A landscape with many valleys, sampled at points; each row gives a point and its height.
From any point a ball takes the steepest step (drop divided by distance) to one of its 2 nearest points. It stops when none of these is lower. Distance is the straight distance between rows; heights are no part of it.
Pesuz h=42.7: 167 110  70 156 108 125 113 172 155 133 159 113 118 134 129 164  77 109 130 131 138  93 124 144 191
Vol h=48.2: 152 155 123 124  88 104 136 142 147 108  69 139 172  86 108 122 132  81  90 132 117 132 104  84 146
Kipag h=52.6: 105 179 191 164 171 145 114 103 108  95 127 129  96  86 140 131 147  71 121 153 133  67 194 120  71
vinuv h=20.7: 116  72  94  76 135 145 147  79 146 143 145  75 121 144  97 127 164  62 121 145 147 177 113 154 174
tobef h=51.9:  96 177  95 137 147 138  72 140  80 132 123 176 105 132 102 185 125 179  86 112 123 135 147 176 100
nef h=36.8: 104  95  84 174 124  74  98 119  83  89 197 146 133 116 107 140 117 135 108 151 192 176 152 171 178
pib h=43.0: 113 151  95 171 101 102  80 191  92 101 151 160 149  73 109 186 108 123  58 142 173 133  83 158 149
feg h=31.3: 141 123 157 110  86 164 130 131 217 118 134 118 180 139 145 105 144 119 154 102 142 128  91  90  58
Feti h=30.7: 133 171 103 117  80  54 162 126 169  83 112 125 115 136 138 122  96 167 175 165 148 182 180 100 137
zesu h=69.5: 119 101 163  79 132  91 118 104 123 124  82 174 104 176  97  89 133 135 145 112  76 177 139 138 117
Dufif h=42.2: 153 142 113 137 125 125 115 131 106 106 141 109 121 107 137 102 134 119 165 127 110 110  97 123 113
Pata h=21.3: 161 149 167  76 135  82 172 122 127 146  64 144  76 174 142 120  98 175 165 136 118 116 162 115 176
gemud h=71.4: 125 124 191  90 149  88  93  68  86  79  78 165 108 149  93 111 116 141 118 127  76 160 161 166 123
ramiv h=42.3: 181 157 117 126 114 126 156 135 211 141  58 133 118 104 123 121 111 115  77 132 136  66 116 143 116
Fipa h=67.1: 121 121 133  90  99 102 124 104 159 153 125 140 124 166  84  69 156 107 169 119  89 148 131 137 110
Kuda h=30.8: 113 165 134 147 147 134  95 197  42 101 115 166 128 111 127 172  84 114 111  97  88 120  69 116 157
tenut h=50.5: 119 151 148 113 172  93  82 149 122 113 161 124  78 193 145 112 148 139 183 142 106 166 176 145  93
kadoz h=53.2: 140 105 115 107  95 182 130 117 145 153 191  81 147 147  80 161 116 109 146 113 121 127  91 111 184
Geda h=72.7: 122 114 161  89 163  78 132  53  62 111  80 138 100 106 115 104 152 114 105 153 120 133 165 163 121
pasoz h=49.3: 164 101 148 104 114 201 151 128 137 129 138 111 160 104 107 107 117 114 141  94 113 102  59  99 174
Zus h=36.7: 135 100  79 118 109 121 143 106  87 186  62 140 133  98 143 148 134 158  85 129 116 108 138 127 114
rez h=64.7: 120 126 114  97  55 143 129 100 180 196 133 120 163 158  80  75 156  92 128 122  96 120 132 133 127
fop h=35.5: 144 149 152  86 101 147 139 115 219 141  93 103 160 124 146  84 148  59 131 134 131 119 122 116  73
kep h=22.1: 122 114  89 129 130 105 123 139 158 128 106 163  59 187 103 144  85 177 139 130  97 153 144 176 162
pafib h=39.1: 185 126 121 137 133 129 119 165 150 125 187  88 157 133 134 123 111 104 147 166 148 103 157 116 178
Gopi h=39.0: 151 171 161 105 118 131 148 167 185 170  69 123 151 126 147  89 109  70 114 127 124  68 164 111 122
Gam h=64.8: 154 182  79 144 123 165 123  98 131  76 116  71  75  83 137 169 121 176 154 135 135 138 133 149  98
bemiz h=56.0: 115  95 129 138 167 132 124 143 166 172 168 121 120 174 125 139 189 108  98 130 134 122 143 129  89
zugi h=45.4: 154 143 147 143  88 177 123 125 125 100 139 104 140  98 129  72 114 144 180 103  94  99  63 111 114
sog h=80.6: 118 119 195 113 167 160 160 154 107 135 123  84 138 119 198 113 119  88 174 142 134 114 157  66 140
taf h=24.5: 119 143  65 163  61  64 178  88 157  72 114 129 118 110 103 139  73 121 128 141 137 127 130 146 170
Tefu h=25.0: 148 141 122  96 103  74 153 118 156 183  82 153 118 168 159  87 108 195 164 150  98 116 184 134 129
sul h=54.1: 131 147 189 161 167 166  97 110 165  80 149 133 133 117 121 102 163  50 115 131 146  83 161 122  59
tar h=78.4: 108  70 161 123 144 133 152 141  74 172 144  92 189 125 157 119 156  64 128 121 112 118  84  77 150
fodun h=47.8:  96 187 154 114 188  82  80 177  87  95 125 137  73 185 182 138 105 146 185 137  92 175 155 166 124
libu h=35.8: 180 111 130 124 129 134 144 125 173 159 191  88 149 136 143  78 115 136 158 173 161  89 166 150 146
Nalem h=65.3:  93 112 146 105 171 131 142 177 120 152 136 154 118 185 110 177 115 187 127 102 121 160 130  98 159
raz h=74.8: 151 108 158 122 164 138 133 100  64 143 117 102 114  64 148 132 164  70 100 161 187  99 166 159 127
pom h=26.5: 125 104 207  91 108 141 153 115 199 163 176 131 158 150 154  98 157 120 152  98 166 145 106  87  72
zuv h=81.4: 147 138 203 159 168 138 145 143 128  85 124  88 145 107 215 112 102 113 189 152 147 104 141  76  95
mimiz h=51.0:  90 160 152 142 148 127 117 107  86 107  80 140 119 123 128 149 164 112 112 139 111 122 184  99  75
vikan h=32.4: 128  92  93  85 102 135 113  98 101 155  76 151 125 131  82 152 135 112  91 115  94 150 128 142 141
bezag h=59.0: 117 125 140 119 102 130 142 117 154 102 171 155 120 153  67 103 135 173 157 130 158 187 157 119 147
podo h=44.5: 140 167  90 133  94  87 151 110 158 118  47 117 124  96 127 135 142 101  99 132 111  96 106 129  99
kasos h=38.3: 115 202  99 194 110  98  78 145  97  86 179 136 148  72 138 159 113 157  89 148 142 105  80 172 122
lafu h=22.5: 114 136 194 158 156 222 119 119 117  76 130 130 109  98 150 142 106  94 151  87 101  78  95  99  88
lag h=62.5: 128 173 151  93 110 171 176  69 120 141  64 122 105  90 113 101 130 136 124 132 123  91 150 125 105
pemo h=59.8: 110 107  99 134  71 184 134  99 140 139 145 114 193 118 130 117 185 131 119 125 145 155 111  96 116
Limut h=27.2: 126  46  80 130 131 135 131 101 122 107 149 113 124 105 127 146 168  70  85 129 175 185 114 156 163
Tas h=66.7: 106  87 155  83 129  84 103 135  77 121 127 157 165 163  77 153 134 114 101 144 107 180 163 108 192
vetes h=56.3: 120 128 112 124  70 163 136 131 165 129 184 120 136 154  85 116 112 176 171 102 118 147 124 111 140
nuzo h=21.0: 124 116 192 109 127  96 140 155 204 151 200 154 111 185 142 121 147 123 157  83 143 140  93  94  73
tomu h=68.3: 119  66 161  75 178 120 162 128 124 139 141 137 136 178  96 157 148 147 102 134 154 191 165 114 187
favu h=73.7: 122 120 138 102 154 133 121  63  49 133 106  92 121  83 145  84 167 100 145 168 119 131 166 150 105
naf h=41.9: 152 133 116 166 149 143  93 204 145 112 175 135 147 133 135 168  82 138 114 113 126 107  73 139 165
Saruf h=17.5: 134 122 195 168 177 186 104 110 144  50 142 124 170 103 146 121 123 144 141 128 155  86  87 108  63
Kerob h=35.0: 124 198  93 195  99 116  81 137 154  74 182 132 157 104 126 114 107 178 123 127 131 130  87 163 109
dugoz h=26.9: 122  77  71  84  88 147 161  70 122 155  77 116 134 118 101 107 128  84 113 118 134 174 103 161 176
duna h=44.9: 155 134 109 166 183  84 126 191 128 150 131 109  92 147 207 132 135 146 156 139 131 113 134 133 105
muv h=49.2: 103 169 122 157 166 126  87 150  87 134  96 152  85 137 148 186 138 128  96 128 109 103 178 128  66
suzil h=56.6: 124 128 131 158 100 145 154  96 104 105 109 134 178  78 130 104 177 157 101 116 155 147 114  88 108
goko h=63.5: 162 178 129 109 132 164 179  83 132  95  89  72  78  76 144 134 130 136 146 153 129  83 147 135 116
zuven h=40.9: 105 168 108 151 160  70  75 150  57  97 168 136 120 119 138 161 118 166 127 164 156 159 155 166 160
Bera h=42.1: 143 140  92 142 138 130 137 200 140 163  81 109 125 142 181 173 117 151 148 134 110 115 142  84 101
gevo h=53.3:  90 121 157 118 184 149  97 127 128 137 180 103  89 177 126 129 170 124 154 124 127 152 143 133  82
vupa h=79.6: 100  99 167  98 136 159 152 161  98 148 123  99 158 132 151 141 126 110 163 118  87 151 110  56 133
Nev h=61.1: 150 157 114  82  80 150 175  75 114 147  73 128 123  90  80 120 103 174 133 136 115  91 149 126 163
Lelez h=32.0: 167  99 150 103 167 137 188 133 185 183 133 104 144 134 170  51 133 123 122 133 171 110 122 146 142
Vemi h=37.0: 137 105 118 164 157 146 103 184  96 126 145 151 124  93 130 187 116 112  79  90 147 113  60 137 143
Let h=76.0: 154  94 175 126 148 157 133 108  94 130 110 112 168  57 157 116 142  51  80 128 172  78 101 133 149
sefo h=28.0: 153 107 118 109 134  91 184 126 140 213 115 131 129 150 179  63 116 176 143 152 135 113 157 139 153
Deses h=39.5: 142 124  82 162 118 136 130 169 119 187  89 129 150 120 152 153 141 131 106 121 111  82 129  94  89
Diti h=31.2: 134 165 112 159 116 149  71 158 195 107 199 135 153 152 142 103 105 169 165 106 131 119  68 162  75
Pere h=58.8: 148 150  92 110  58 180 151 116 136 125 127 130 133 115  69 129  90 173 156 114 107 121 142 115 163
boke h=26.8:  94 152 137 127 108 102  88 173 209 144 222 138 118 187 148 122 130 135 178  95 117 161  82 136  63
Fiz h=63.1: 105  74 106 122 168 126 125 161  85 166 115 168 144 163 120 192 135 173  69 106 122 144 144 108 141
gume h=27.6: 117 134  69 135  67 110 149  49 129  91 124 157  89 124  71 117  73 170 136 130 115 137 149 182 148
Nepe h=16.8: 142 150 126 119 151  87 141 139 131 115  62 159  62 156 130 165 109 175 119 129 109 109 147 146 166
dudu h=27.3: 130 108  67 148  90  76 187 120 182 102 113 120 127 123 146 116  80 115 134 149 158 165 147 135 162
tup h=58.5:  97  85  78 160 130 160  91 136 140 188 169 112 123 145 102 200 168 112  84 115 141 122 132 145 113
Tibob h=32.6: 121  69  96 149 129  98 121  95  83 127 148 122 147  92 131 131 164 133  86 157 188 167 148 158 153
tuku h=62.6: 112 138 146 110 119 105 121 130 115  92 157 160 134 144  53 132 108 147 123 126 139 174 150 113 197
bag h=47.2: 113 139 142 187 207 135 103 175  98 132 126 141  72 132 187 151 127 123 129 105 105  92 119 135  87
Dugaz h=25.4: 112 152 150 151 151 207 108 154  62 101 123 125 109  94 141 162  99  95 155  87  83  99  80 116 117
Pil h=62.7:  74 114 118  99  69 163 147  93 175 205 139 104 187 163  97 118 181  99  97 141 125 150 126 105 123
pilap h=24.6: 149 116 167 161 136 166  91 107 148 111 193 112 190 122 132  82 163 142 152 131 149  89 116 119  80
Zoko h=26.3: 106 101  72 144 106  88 136 111 138 122 148 178  90 172  97 101  66 182 160 116  89 178 115 177 156
zenez h=38.0: 134 135  81 125 106 110 105 122  92 106 105 123 106 123 119 138 115 116 147 133  87 151 102 135 149
voki h=60.8: 118  53  78 147 154 121 111 147 107 182 152 163 107 145 108 176 154 160  69 108 157 151 117 158 140
dit h=77.1: 107  76 165 121 136 154 169 121  94 172  91 135 177  87 147  84 154  69  75 100 139 102 110  92 140
felil h=52.9: 127 150 124 160  89  84 162 134 134  96 101 151 167  83 115 131 130 169 104 128 139 144  96  76 139
Soz h=44.7: 122 193 144 145 208  70  90 169  74  94 140 141  73 165 156 142 120 138 131 144 132 130 130 179 159

For each start below, name the point where the ball stops.
voki | vinuv
bag | vinuv
Pesuz | Nepe
pasoz | vinuv
Gam | vinuv
tar | nuzo
